Each row is a point on a landscape with many peaks, with its height.
From any point a climber takes the steepest step (rise divided by distance) to one of its 2 nearest points. It stops when none of these is higher. Distance is the straight distance between rows; heights are no part of it.
Q141: [127 127 138 113 142 114 121 170 153 111  96 133 112 144 122 159 126  91
 143 164 115 180 155 155 172 110 115 194 116 123]  height 19.9
Q620: [132  74 107 149 112 100 117 145 111 121 149 126 153 103 120 155 107 107
 126 177 156 132 120 122 131  90 141 130 100  89]  height 6.4
Q845: [135  91 123 129 125 141 124 105 145 114 121 105 156 127 103 115 119 129
 127 141 134 133 153 134 100 184 117 112 119 114]  height 60.4
Q857: [185 186 132 138 145 162 108 124 143 124 160  87 141 132 139 124 146 150
 160 133 117 153 131 171 146 152 113 164 104 178]  height 7.6
Q505: [135 187 181 139 142 132 114 101 114 132 114 139 156 127 100 149 140  96
 181 117 107 131 127 162 138 153 121 141 113 128]  height 61.5
Q369: [147 128 130  97 100 175 148  81  89 144 131 129 124 142 129  76 145 177
 102  65 127 100  91  95 103 122 134  98 149 123]  height 41.2
Q391: [107 124 109 109 133 131 122 146 136 136 106 118  88 109 128 126 101 107
 130 102 118 150 180 103 162 151 104 156 126 126]  height 29.1
Q551: [106 106 140 122 140 104 109 132 139 123  93 125 124 106 128 153 119 119
 140 147 115 133 154 134 162 139 127 142 163 135]  height 55.3
Q641: [130 136 160 124 123 142  98 137  97 135 109 118 106  96 118 135 108 135
 149 126 105 129 158 114 158 121 120 168 127 139]  height 33.5
Q237: [162 166 146 129 151 160 108 124 101 141 127 117 114 111 126  99 136 202
 133 100 105 103 128 129 136 155 122 121 138 165]  height 11.2
Q677: [136 213 131 151 164 122 137 103 102 160 157 144 156 160 136 116 166 162
 109  98 125 121  97 139 106 116 137  99 121 164]  height 41.9
Q791: [112  80 114 126  70 147 149 126 156 103 141 139  88 116 139 114 100 138
 104 119 125 108  84  99 127 121 152 121 120 120]  height 28.0
Q94: [152 140 140 116 130 156 131  57  88 147 118 117 166 133  93  88 158 132
 123  87 131 115 111 118 106 149 104 113 129  87]  height 72.3
Q723: [ 95 168 176 119 136 132 119 140  84 165  92 141 122 106 127 130 120 106
 151  81 135 117 142 119 127 145 127 133 167 121]  height 38.0
Q709: [134 180 137 142 159 119 130 107 146 131 132 138 155 176 127 158 162  78
 159 119 103 156 134 136 109 119 127 144 121 143]  height 47.4
Q629: [158  64 105 147 112 136 128 138 119 105 149 125 100 117 135 120 123 161
 115 146 134 132  97 141 151 108 131 116 104 124]  height 18.6
Q372: [ 92 161 116 156 164 124 131 129 151 150 128 158 139 154 130 147 135 145
 117 105 129 136 122 101  98 151 146  78 158 134]  height 4.8
Q449: [131 114 130 128 153  95 106 147 140 134 127 115 172 138 128 163 127  92
 157 186 137 151 152 162 122 126 126 144 121 120]  height 58.4
Q301: [163  87 103 115 142 103 166 192 149 117 127 115 133 123 150 135  99 121
  84 178 160 174 157 132 155  93 121 124 102 114]  height 18.1
Q917: [161 109 112  97  87 173 131  72 105 137 137 117 126 130 115 103 154 156
 131  81 133 104  90 103 101 106 132 114 155 100]  height 44.5
Q418: [102 114  87  89  95  75 145 154 173  75 127 114 140 119 152 152 109 104
  84 203 152 138 138 119 143  94 119 119 142  96]  height 28.9
Q833: [137  88 106 140 111  78 176 167 158  93 152 119  96  92 150 135  97  93
 101 180 158 119 115 129 153 100 117 114 123 118]  height 11.3
Q680: [136 202 161 123 165 145 127 113  86 158 108 139 126 129 124  88 152 182
 118  76 119 107 106 151 141 155 119 117 135 159]  height 9.3
Q648: [139  94 103 161 142 104 169 176 133 111 127 143 101 126 132 138 116 112
 110 169 121 150 126 131 165  93 143 168 105 139]  height 40.9
Q263: [173 145 135 132 134 171 120  79 123 129 147 113 140 147 110  99 164 174
 135 104 109 108 105 148 113 143 117 113 116 130]  height 52.2
Q974: [128 133 137 135 149 140 118 167  86 160 127 131  93 107 144 110 125 187
 141 102 121 107 124 137 135 137 130 131 144 175]  height 8.8
Q71: [127 127 115 176 125 116 148 147 103 130 138 130 115 130 120 120 131 146
 136 137 102 111  97 142 118 134 157 159 101 165]  height 46.9
Q796: [106 151 149 134 129 134 140 135  77 158 107 155 129 145 125 118 144 155
 135  93 114  93 106 146 114 130 138 137 128 149]  height 14.7
Q838: [154  84 113  89  93 135 139 151 165  88 166 104 126 123 161 104  99 139
  81 172 198 156 136 127 126 113 132 115 102  96]  height 29.0
Q262: [112 154 133 131 132 136 153  93  87 146 125 151 120 154 121 102 158 140
 101  69 160 116  86 112  95 114 116  93 134 107]  height 55.6
Q605: [137 113 113 108  93 151 120 105 159 107 163 119 120 149 146 118 123  99
 115 115 145 128 149 112  95 111 117 122 129 113]  height 40.5
Q868: [171 175 188 111 125 177 112 104 107 121 127 102 123  98 111 108 128 127
 160 123 122 111 159 134 135 146 105 143 121 130]  height 42.1
Q559: [111 148 187  98 141 130 126  70 104 142  88 146 132 130 118 118 144 103
 121  76 142 124 126 120 135 127 117 100 183 101]  height 69.6
Q215: [ 94  90 113 134  98  90 131 141 119 137 115 127 106  81 144 138  96 107
 115 138 132 107 124 117 143 109 147 145 159 122]  height 40.0
Q285: [151 136 152 128 104 152 117  93  86 140 147 120 118 114 138 107 146 145
 150  87 116  85 106 130 108 101 117 130 137 136]  height 49.9
Q777: [127 126 161 103 110 150  94 119 126 126 103 119 106  73 126 138 101 116
 148 106 128 122 160 110 155 125 113 145 159 119]  height 30.3
Q356: [146 208 117 154 139 134 137 142 137 158 140 114 146 142 134 137 151 152
 153 114  97 139 101 142 140 136 152 158 114 200]  height 58.5
Q799: [160  76 121 134 147 137 130 145 121 110 123 117 108 117 119 121 127 167
 122 154 118 153 125 170 177 123 117 145  92 144]  height 14.8
Q29: [147 104 110 139 155  85 182 193 182  91 134 131 121 125 138 155 122 112
 113 212 151 152 113 150 148 109 127 123 106 134]  height 9.6
Q694: [103 114 133 137 112 132 138 113  97 151 115 136 135 136 119 105 137 153
 126  90 120  92 100 121  92 150 146  99 129 127]  height 16.6
Q36: [118  98 115 146 134 118 114 143 122 135 136 128 127 120 138 138 119 154
 121 142 115 143 150 105 131 108 144 130 122 151]  height 48.3
Q684: [121 108 115 127  94 154 156 126 129 116 160 137  77 138 149  97 124 143
 107  84 120  95  96 106 114 118 140 114 126 137]  height 33.0
Q120: [158  63 121  93 127 128 103 130 131 119 119 101 159 105 129 122 101 149
 105 170 161 148 155 149 154 106 125 107 135 101]  height 26.0
Q129: [168  70 136 116 124 107 139 156 112 113 121 120 127 101 147 139 105 120
  86 147 144 147 141 160 199  73 132 126 131 117]  height 18.5
Q414: [110 146 111 150 144 145  95 114 118 146 132 145 151 149 111 147 141 135
 121  97 111 134 144 108 110 139 117 113 130  90]  height 52.0
Q206: [140 108 103  86  86  83 166 162 150  81 125 124 147 116 157 133  92 100
  63 194 161 140 131 137 155  71 140 111 126  91]  height 23.0
Q72: [ 90 112 118 123  72 134 139 121 105 152 124 147 131 119 127 106 100 133
 113  89 146 100  95 101  85 142 154 100 145 114]  height 18.9
Q703: [130  84 116 138 125 132 126 129 124 125 115 109 139 119 113 105 112 145
 129 139 121 133 154 137 133 173 109 133  98 135]  height 54.6
Q612: [119 116 114 165 122 103 150 171 145 114 149 151 116 129 134 164 125 117
 132 174 122 126 102  86 112  90 171 148 119 134]  height 34.2
Q177: [ 98 155 128 132 172 115 151 144 125 163 111 138 100 124 139 117 118 125
 125  80 133 115 133 135 124 162 109 103 159 163]  height 9.9
Q136: [108 120  91 123 149 113 125 149 189 105 112 136  90 133 122 155 127 108
 129 139 117 137 132 153 155 143  94 140 141 116]  height 23.9
Q269: [146 153 163 119 117 160 100 110  88 148 118 137 111 110 124 128 138 135
 152  72 120  99 119 129 133 106 108 147 147 122]  height 54.1
Q390: [103 106  95 134  99 119 120 120 147 111 130 132 164 141 111 143 117  94
 137 157 137 125 128 126  98 153 127 113 103  59]  height 41.4
Q171: [ 78 196 160 126 174 110 149 144 107 168  85 165 126 157 134 131 145 107
 134  92 119 146 129 125 140 143 132 129 155 147]  height 4.1
Q860: [156 140 158  94 144 165 106 115 141 107 117  99 133 150 111 105 127 132
 128 131 134 141 178 147 130 177 102 160 113 126]  height 45.4
Q945: [116 146 122 128 100 143 138  91  96 141 140 148 144 140 119 106 136 125
 109  86 162 100  82  96  79 104 126  83 122  83]  height 50.8
Q68: [118 100  93 122 126  88 135 165 158  90 108 140 130 124 117 177 125 113
  89 182 135 141 125 153 175  85 125 140 135  82]  height 27.9
Q633: [ 81 118  94 122  97 104 122 130 170  96 127 145 131 123 131 163 121 100
 115 147 129 109 123 107 117 110 136 116 146  95]  height 42.2
Q240: [110 114  92 154 120 127 109 140 127 134 130 142 152 149 103 140 119 124
 124 133 114 146 144 105 102 155 130 121 107  87]  height 46.6
Q358: [138 123 131 113 116 166 155 101 117 141 128 129  87 134 139  82 132 153
  97  58 133  96 110 105 113 134 126 106 148 140]  height 37.9
Q700: [123 110 137 122 130 144  88  92 104 130 119 138 168 140  96 143 143 136
 166 126 100 118 122 135 135 125 142 131 116 104]  height 60.6
Q259: [ 90 136 119 113 117 133 123 137 128 158 114 140 113 128 140 124 115 129
 101  72 131 122 147  82 118 130 133 114 167 119]  height 38.5
Q319: [152 202 122 157 140 134 139 123 123 145 143 128 127 140 132 100 152 163
 138  92  96 114 105 163 125 146 118 139 102 174]  height 53.3
Q761: [103  77 129 129 107 120 143 136 124 122  94 135  84 109 119 115 118 137
 129 112 108 110 112 127 157 142 146 150 133 153]  height 1.4
Q541: [128 176 166 122 135 149  86  97  89 135 107 138 157 124  86 143 150 114
 179 107  98 120 127 142 133 141 124 130 115  96]  height 65.6
Q225: [135 184 147 128 131 147 123  84  90 137 132 143 149 164 122 103 167 125
 129 100  97 130 136 112 102  99 122 133 107 137]  height 43.6
Q409: [101 134 121 155 122 105 161 141 145 131 121 145  89 144 134 138 131  88
 142 103 112 112 114 130 111 121 127 151 132 149]  height 39.9
Q217: [135  95 113 145  99 123 108 123  96 131 158 112 161 117 128 135 118 104
 145 154 139 118 128 114 108  93 141 143 102 110]  height 4.2
Q640: [120  96  99 111 144 119 112 148 175  98 125 117 126 138 125 159 116 126
 118 158 147 145 144 164 138 132 101 130 124 101]  height 30.2
Q623: [129 200 134 153 157 123 171 136 112 153 130 143 101 158 139  99 154 139
 126  85 116 126 111 143 112 128 108 134 110 172]  height 48.8
Q426: [ 83 116  88  87  92  92 141 128 184  78 119 119 129 134 140 156 132  97
 110 188 136 121 134 134 135 116 113 127 152  98]  height 34.9
Q681: [117 108 145 124 139 137 137 113 119 148 101 126 126 123 122  98 130 158
 130  91 121 106 133 118 119 178 132  99 150 145]  height 14.6
Q991: [125 105 117 131 120 140 131 161  74 153 139 118  90  96 150  99 117 165
 131  95 130  92 117 121 128 123 128 129 141 157]  height 6.3
Q314: [141  84  99 123 100 120 142 149 137 109 136 110 108 116 136 115  95 102
 114 140 143 146 150 132 149 117 110 161 105 121]  height 29.7
Q318: [101 101 103 127 128  99  94 132 156 108 135 138 154 138 123 175 127 109
 139 173 128 119 125 124 126  94 159 113 142 102]  height 49.4
Q901: [118 114 136 133 144  92 138 155 148 125 104 128 106 117 138 157 130  95
 134 163 111 137 140 128 150 101 140 163 152 163]  height 49.1
Q241: [ 96 205 161 147 162 115 131 127 115 166 100 147 156 143 126 159 151 110
 162 103 111 145 114 144 140 147 155 133 156 161]  height 3.0
Q618: [135  97  88 128 140 137 112 143 172 112 147 121 109 122 129 141 105 145
 107 141 149 139 150 115 132 150 102 111 130 103]  height 23.5
Q182: [177 141 128 136 159 147 100 136 144 128 161  95 148 136 133 131 137 170
 135 167 139 159 142 166 141 152 127 133 119 167]  height 9.7
Q175: [162  89 102  91  73 163 100  76 131 129 161 103 140 134 129 114 124 135
 136 107 139 120 110 105 109 102 137 112 148  99]  height 40.2
Q486: [120 111 135 154 129 123 138 133 122 119 113 132 125 140 122 140 136 128
 143 145  86 128 121 146 135 134 156 172  99 171]  height 50.6
Q870: [146  90 111 100  93 151 125 130 174  92 179 108 124 128 147 116 102 115
 107 155 176 134 137 122 105 113 117 119 119 101]  height 33.7
Q357: [141 102 116 151 147  92 160 166 167  95 139 134 146 141 131 167 134 100
 133 214 145 140  99 158 142  94 154 148 109 139]  height 6.5
Q665: [ 78 169 147 128 157 113 163 138  93 170 110 167 133 166 144 118 147 130
 105  77 148 135 124 115 116 132 126 106 146 138]  height 5.5
Q971: [126 144 100 128 149 144 110 140 144 137 123 121 102 131 116 127 121 110
 134 110 121 159 168 120 134 155  89 153 111 125]  height 25.2
Q312: [134 190 142 138 160 147 106 124 118 157 123 130 120 136 129 139 143 137
 145  94 112 142 141 119 127 148 113 133 140 151]  height 63.2
Q102: [114 133 104 158 150  95 166 172 187 129 143 140 122 124 136 160 123 113
 139 179 124 144 121 100 101 145 127 115 139 152]  height 9.8
Q99: [152 127 138 118 141 158 117 112 121 128 111 103 126 124 104  95 122 159
 138 125 107 129 150 138 142 187 100 147 104 142]  height 49.3
Q763: [108 124 100 144 136 108 164 158 185 124 147 123 112 116 146 130 112 111
 117 146 146 127 147  79  95 147 116  92 146 141]  height 13.6
Q484: [172 124 141  98 120 162 106 137 105 112 141  89 129 116 135 105 125 144
 138 147 128 143 167 131 141 116 106 174  95 127]  height 41.0
Q48: [119 144 154 134 145 131 120 120 143 131  99 134 145 146 115 140 137 132
 153 139  87 154 138 145 152 163 147 150 121 166]  height 54.2
Q730: [ 90 108 121 158 130  93 131 149 100 157 107 140 116  94 132 148 114 101
 143 124 125 107 127 136 127 137 136 157 151 131]  height 46.8
Q352: [132 207 131 140 159 136 159 139  95 164 145 153 127 156 149  91 163 178
 102  91 128 111 105 136 101 108 121 115 121 165]  height 44.9
Q557: [142 180 163 119 161 150 105  57 107 131 125 133 174 159  99 119 168 123
 136 107 119 133 126 118 122 113 128 108 117 133]  height 45.6
Q160: [175 103 107 136 170  90 172 207 157 116 126 129 141 130 139 148 108 128
  87 185 155 170 120 155 163  96 129 112 115 119]  height 14.0
Q745: [ 95 151 152 115 153 112 115  86 114 154  99 145 148 122 129 135 146  91
 127  86 126 127 140 125 124 144 122  92 176  95]  height 69.4
Q306: [145 177 141 114 146 156 125  63  76 156 107 124 129 124  95  73 167 152
  96  71 147 127 111 110 112 129  97 119 138  88]  height 66.7
Q367: [109 119 101 148  82 104 132 163 161 106 154 136 126  94 134 145  91 102
 107 157 166 131 115  76 114 131 134 116 112  91]  height 12.8
Q673: [116 158 170 115 113 140 133  83  74 150 105 130 140 149 117  99 147 109
 139  85 103 110 129 108 119 108 129 136 114 116]  height 41.8
Q926: [112 152 146 153 138 112 134 113 118 140 127 144 136 162 120 148 148  92
 145 111 101 111 120 131 106 112 140 140 118 141]  height 44.4
Q789: [116 185 145 120 162 138 140 102  72 164 110 149 125 146 116  81 165 165
  95  79 158 131  91 131 115 112  94 111 127 106]  height 60.9
Q248: [161 165 113 162 146 136 146 131 148 134 173 114 133 152 138 122 150 130
 145 141 118 136 126 137  93 137 120 128 105 165]  height 59.0
Q516: [142  76 148 131 112 131 113 100 128 114 130 109 127 123 133 134 127 129
 151 137 129 113 129 147 124 115 130 130 131 137]  height 40.1
Q222: [137 156 145 113 130 166 114 101  75 157 107 135 107 115 106 102 145 159
 130  56 130 104 106 130 118 137  94 126 151  99]  height 59.9
Q32: [153 108 140 141 128 138 126 110 125 124 157 121 107 125 142 123 140 147
 149 113 119  96 111 134 116 115 135 111 134 160]  height 44.7
Q746: [152  92 129 102 126 118 146 173 176  73 171 119 133 126 162 143 118 145
  90 194 183 151 130 130 130  96 139  97 106  92]  height 36.9
Q42: [138 192 175 121 157 154  99 116 127 141 113 131 139 113 116 144 129 148
 153 124 113 148 158 126 142 173 126 123 150 147]  height 69.5
Q893: [110 122 135 143 154 117 141 136 137 143 106 131 112 120 122 118 119 144
 135 109 114 121 129 142 133 177 133 111 143 173]  height 12.6
Q931: [179 189 156 125 138 149 130  68  97 136 135 124 145 129 108  76 175 170
 135  96  97  94 102 150 121 116 112 128 115 131]  height 48.7
Q937: [126  98 148  86 115 116 111 148 141 102 100 117 129 130 133 139 114 101
 126 154 135 163 169 145 165  99 115 172 123 106]  height 17.5
Q533: [120 184 131 137 175 140 106 104 104 165 117 150 140 153 112 131 160 146
 118  83 113 158 135 122 124 155 111 115 135 113]  height 57.6
Q396: [136  66 117  85  83 121  96 113 127 123 127 103 164 117 124 129 103 111
 120 157 147 147 145 131 143 107 139 136 129 103]  height 29.4
Q998: [101 116  98 126 134  96 120 136 181  97 120 142 149 149 121 186 136 110
 142 193 113 140 121 153 136 117 145 125 144 111]  height 43.5
Q82: [148 131 121 140 128 126 164 150 168 107 169 120 118 163 140 131 142 118
 144 165 128 141 122 131 101 124 122 130  85 157]  height 52.1
Q137: [ 86 149 129 124 155 109 175 171 126 154 109 162  97 155 138 120 129 127
 120  88 132 108 118 131 115 150 141 112 158 152]  height 7.5
Q615: [106  89 114 131 119 123  93 107 130 121 130 142 158 147 106 161 137 113
 158 143 118  98 109 135 116 114 153 105 133 104]  height 55.4
Q716: [119  85  94 144 124 110 143 163 162  89 119 142 105 124 131 160 113 123
  99 173 132 142 113 127 163 101 137 141 117 103]  height 33.9
Q606: [156 113 146 115 127 163 123  80 129 128 120  98 155 138 108 101 142 122
 135 114 136 121 151 126 102 158 114 110 136 109]  height 66.2
Q749: [123 127 110 154 109 124  99 109  91 145 163 132 150 129 123 138 130 104
 149 117 137  99 117 113  78 104 137 118 120 111]  height 2.4
Q897: [122 107 120 165 145  96 151 164 123 132  99 140  98 122 124 143 120 119
 130 159 106 139 122 131 161 113 152 184 127 159]  height 46.1
Q916: [134  93  99 149 122 114 162 158 126 122 140 108  83 116 137 111 102 106
 129 132 132 135 143 129 139 135 107 153  80 146]  height 35.3
Q176: [133 134 117 123 109 160 130  87 134 119 149 129 128 157 121 109 137 118
 102  92 137 122 122  94  91 117 122 104 123 101]  height 45.5
Q153: [115  96 113 100 119 119 110 122 169  94 135 123 177 156 119 138 130  99
 138 173 142 134 144 145  95 134 137 118 107  90]  height 37.0
Q209: [111 118 107 137 114 130 128 141 166 110 160 126 121 116 141 122 106 132
 103 138 153 128 137  81  97 147 130  90 125 115]  height 17.6
Q661: [158 132 151 131 147 121 101 136 123 129 141  97 167 135 123 155 132 105
 174 171 138 136 141 176 129 121 120 156 103 137]  height 52.8
Q303: [156  73 116 116 132 105 137 159 136 114 126 116 147 101 149 132 104 135
  84 172 154 159 157 133 170  92 128 102 135 116]  height 22.1
Q780: [170 206 192 115 134 157 123  90  87 137 129 124 140 102 104  92 153 152
 156 105 116  88 123 138 126 126 108 128 120 134]  height 45.7
Q186: [114 118 143  95 131 130 120  97 175 112 117 113 138 144 135 134 139  98
 119 134 119 126 161 138 125 145 108 116 162 120]  height 56.1
Q427: [150  85 138 108 126 139  94 122 151 108 132 110 128 138 127 145 130 132
 148 144 146 133 132 170 136 123 112 138 116 111]  height 36.2
Q204: [161 143 171 135 147 125 116 124 126 135 131  99 144 111 131 139 129 115
 176 156 134 135 153 160 132 159 101 147 123 164]  height 47.6
Q154: [ 86 129 152 136 128 107 114 133  76 162  91 148 133 109 124 147 127 106
 154  96 122  87 118 132 127 132 141 141 167 120]  height 41.7
Q150: [126 186 165 129 146 136 114 113 150 132 103 130 152 141 104 163 139 103
 171 133  97 149 124 169 163 163 139 151 123 149]  height 57.7
Q439: [111  71 107  67  96 111 110 123 159  93 131 111 167 143 131 130 106 116
 112 173 168 140 142 151 118 108 140 123 114  79]  height 33.1
Q941: [ 87 150 140 127 138 109 121 106  80 172 115 159 163 129 129 125 143 106
 120  85 151 121 116 118 101 130 143  85 170  93]  height 63.0
Q669: [ 98 123 117 149  86 123 163 169  97 154 149 143 117 117 146 100  99 133
 111  99 157  91  99  92  86 144 148 108 117 128]  height 22.2
Q554: [136 164 157 113 153 139 115 101 172 118 127 121 138 173 132 142 151  94
 141 122 122 150 164 138 130 135 116 137 141 146]  height 50.9
Q597: [138 118 101 169 131 119 156 154 116 124 149 122 106 115 129 111 116 136
 139 136 119 116 118 141 114 148 127 135  75 154]  height 42.0
Q535: [151 164  99 175 146 129 132 160 141 138 167 116 142 147 134 142 147 150
 143 152 104 157 116 133 114 130 144 140 104 183]  height 65.7
Q934: [165 122 147 112 128 161  88  88 123 111 132 119 160 149 102 125 150 165
 157 141 113 113 120 155 128 132 130 132 110 134]  height 56.4
Q895: [160 104 128 129 156 128 122 150 147 111 127 113 138 133 121 137 122 155
 124 171 134 170 140 168 163 143 123 141 102 157]  height 12.3
Q460: [ 88 142 109 138 159  86 140 150 160 137  95 146 127 138 120 153 142  96
 146 149  83 149 140 140 142 175 130 138 152 132]  height 15.0
Q762: [136 114 104 155 146 123 111 157 158 123 157 135 136 138 133 162 127 155
 130 172 125 156 140 115 121 105 141 120 114 140]  height 54.9
Q270: [153  73 114 122  84  99 175 157 135  88 146 123 116  98 151 123  95 101
  83 170 168 139 103 143 165  91 139 112 109  96]  height 16.9
Q128: [104 152 124 138 139 141 118 131 101 156 132 141 141 156 141 106 136 167
 104  94 123 124 148  85  85 120 150 106 129 146]  height 39.6
Q440: [129  92 122 160 112 124 137 142 132  98 165 136 104 136 146 146 135 114
 138 156 120 110  96 122 124  81 162 148 110 136]  height 39.0
Q785: [ 88 115  68  90  88 111 135 121 178 102 116 122 110 108 131 108  93 104
  96 137 128 132 159 117 150 156 107 123 151 102]  height 20.0
Q879: [155  87 108 128 136 128 107 150 154  99 169 124 139 132 139 150 124 155
 119 189 160 153 121 133 130 103 142 107 106 117]  height 46.5
Q628: [122 132 114 137 163  96 102 140 147 144 129 119 158 120 135 171 130  92
 151 162 127 150 160 126 111 134 121 127 156 125]  height 66.4
Q63: [147 132 162 109 138 164 126 109  89 151 112 109 123 110 118  78 127 181
 130  86 116  97 133 115 125 164 127 119 150 149]  height 12.9
Q410: [135 243 180 126 168 135 131  95  84 154 110 147 134 128 116 100 164 155
 116  94 144 140 111 145 138 136 111 120 135 149]  height 8.1
Q715: [110  80 116 144 107 122 147 162  98 135 127 141  85 106 143 116 105 163
 114 118 133  98  92 120 137 120 161 130 134 146]  height 3.6
Q686: [113 113 120 143 120 135 165 137 129 130 138 141  64 134 147 108 123 121
 129  80 121  92  97 133 119 134 122 137 126 148]  height 34.4
Q41: [141 252 175 140 151 143 119 107  93 151 119 128 152 112 115 139 148 139
 159 107 124 143 107 149 145 147 127 124 125 160]  height 6.8
Q660: [118 153 154 139 127 144 119 144 104 145  98 149  94 123 106 134 134 163
 158  93  95 103  94 155 151 145 131 161 124 152]  height 13.0
Q698: [112 103 151  82  82 139 106  95 130 134  89 118 122  96 118 115 105 124
 132  97 115 123 137 107 154 140 137 132 166 115]  height 27.3
Q689: [118 111 114 114 147  83 134 167 157 108  95 138 139 146 123 174 136  89
 115 193 120 159 135 157 171  86 135 173 132 102]  height 23.2
Q990: [119 122 115 138 133 137 111 141 130 140 135 135 102 129 141 121 122 155
 114 103 118 138 158  85 116 129 141 119 134 152]  height 43.7
Q446: [130  66 100  90  60 115 124 106 148 121 129 109 125  92 131 107  84 114
  90 150 143 148 129 126 150 130 136 126 144 113]  height 29.3
Q419: [153  88 154 125 107 144 102 132 101 112 137 106 115 102 138 123 115 136
 135 146 125 130 145 130 160  92 124 159 115 143]  height 37.1
Q483: [117 131 123 164 123 119 136 150 137 122 166 151 134 139 144 145 126 147
 138 151 133 104 102  84  81 112 167 106 114 146]  height 30.0
Q210: [108  82 103 120  76 107 131 120 121 145 123 120 117  73 140 109  78 119
 107 126 134 124 127 105 136 136 137 118 152 129]  height 34.3
Q691: [141 181 184 108 155 168 111  95 109 136 107 129 117 111 116 124 132 122
 131  91 134 131 164 109 137 164  99 111 169 116]  height 78.3
Q273: [ 83 116  77 146 146  92 127 162 162 124 105 152 106 127 121 167 125 113
 128 143 103 145 130 134 154 143 128 154 146 108]  height 18.7
Q878: [141  68 101 119  86 139 133 126 141 102 168 128 100 101 149 120 101 150
 102 146 143 131  94 100 143 106 155 111 125 118]  height 23.3
Q221: [155 206 177 117 165 163 102  75 135 121 125 128 160 161 117 142 158 110
 150 117 122 145 153 135 134 130 122 129 132 145]  height 47.8
Q594: [ 97 125 145 115 135 115 120 104 141 130 100 118 130 120 129 143 135  95
 146 114 111 132 166 128 132 150 117 125 164 119]  height 61.7
Q750: [118 109 144 100  97 154 116  84 103 150  89 118 133 116 110 112 130 131
 141  74 120 117 115 107 133 140 141 118 163 100]  height 25.3
Q880: [117 109 117 155  72 132 139 142 113 116 162 138 125 115 142 119 106 128
 120 127 139 101 106  73  79 115 163 116 108 124]  height 26.2
Q203: [119 102 111 142  90 116 121 153 150  94 154 146 152 111 125 152 102 118
 123 178 158 129 111  87 111 115 149 119  78  91]  height 9.5
Q654: [113 154 113 161 155 116 137 146 162 148 135 142 130 142 136 162 140 124
 141 134 118 131 115 121 108 143 140 113 147 158]  height 6.9
Q602: [181 149 166 136 133 143 115 111 105 126 150  96 130 104 134 107 144 141
 169 142 116 106 144 150 127 136 111 145 117 160]  height 43.1
Q413: [110  95 103 101 105 114 147 123 160 113 113 104 120 126 127 103  98  84
 111 135 135 135 170 125 136 159  99 137 121 115]  height 24.6
Q603: [149 103 119 138 112 147 146 129 137  95 192 119 110 152 159 114 140 138
 135 162 122 128 125 123 110  98 140 125  97 143]  height 45.3
Q631: [ 97 111  97 126 101 136 113 124 121 143 108 137 108 120 125 118 105 109
 117  85 113 133 145 100 134 151 120 137 133 103]  height 33.8

For each start below, name the point where the climber stops.
Q439 | Q691
Q796 | Q535
Q270 | Q700
Q427 | Q94
Q141 | Q594
Q870 | Q94
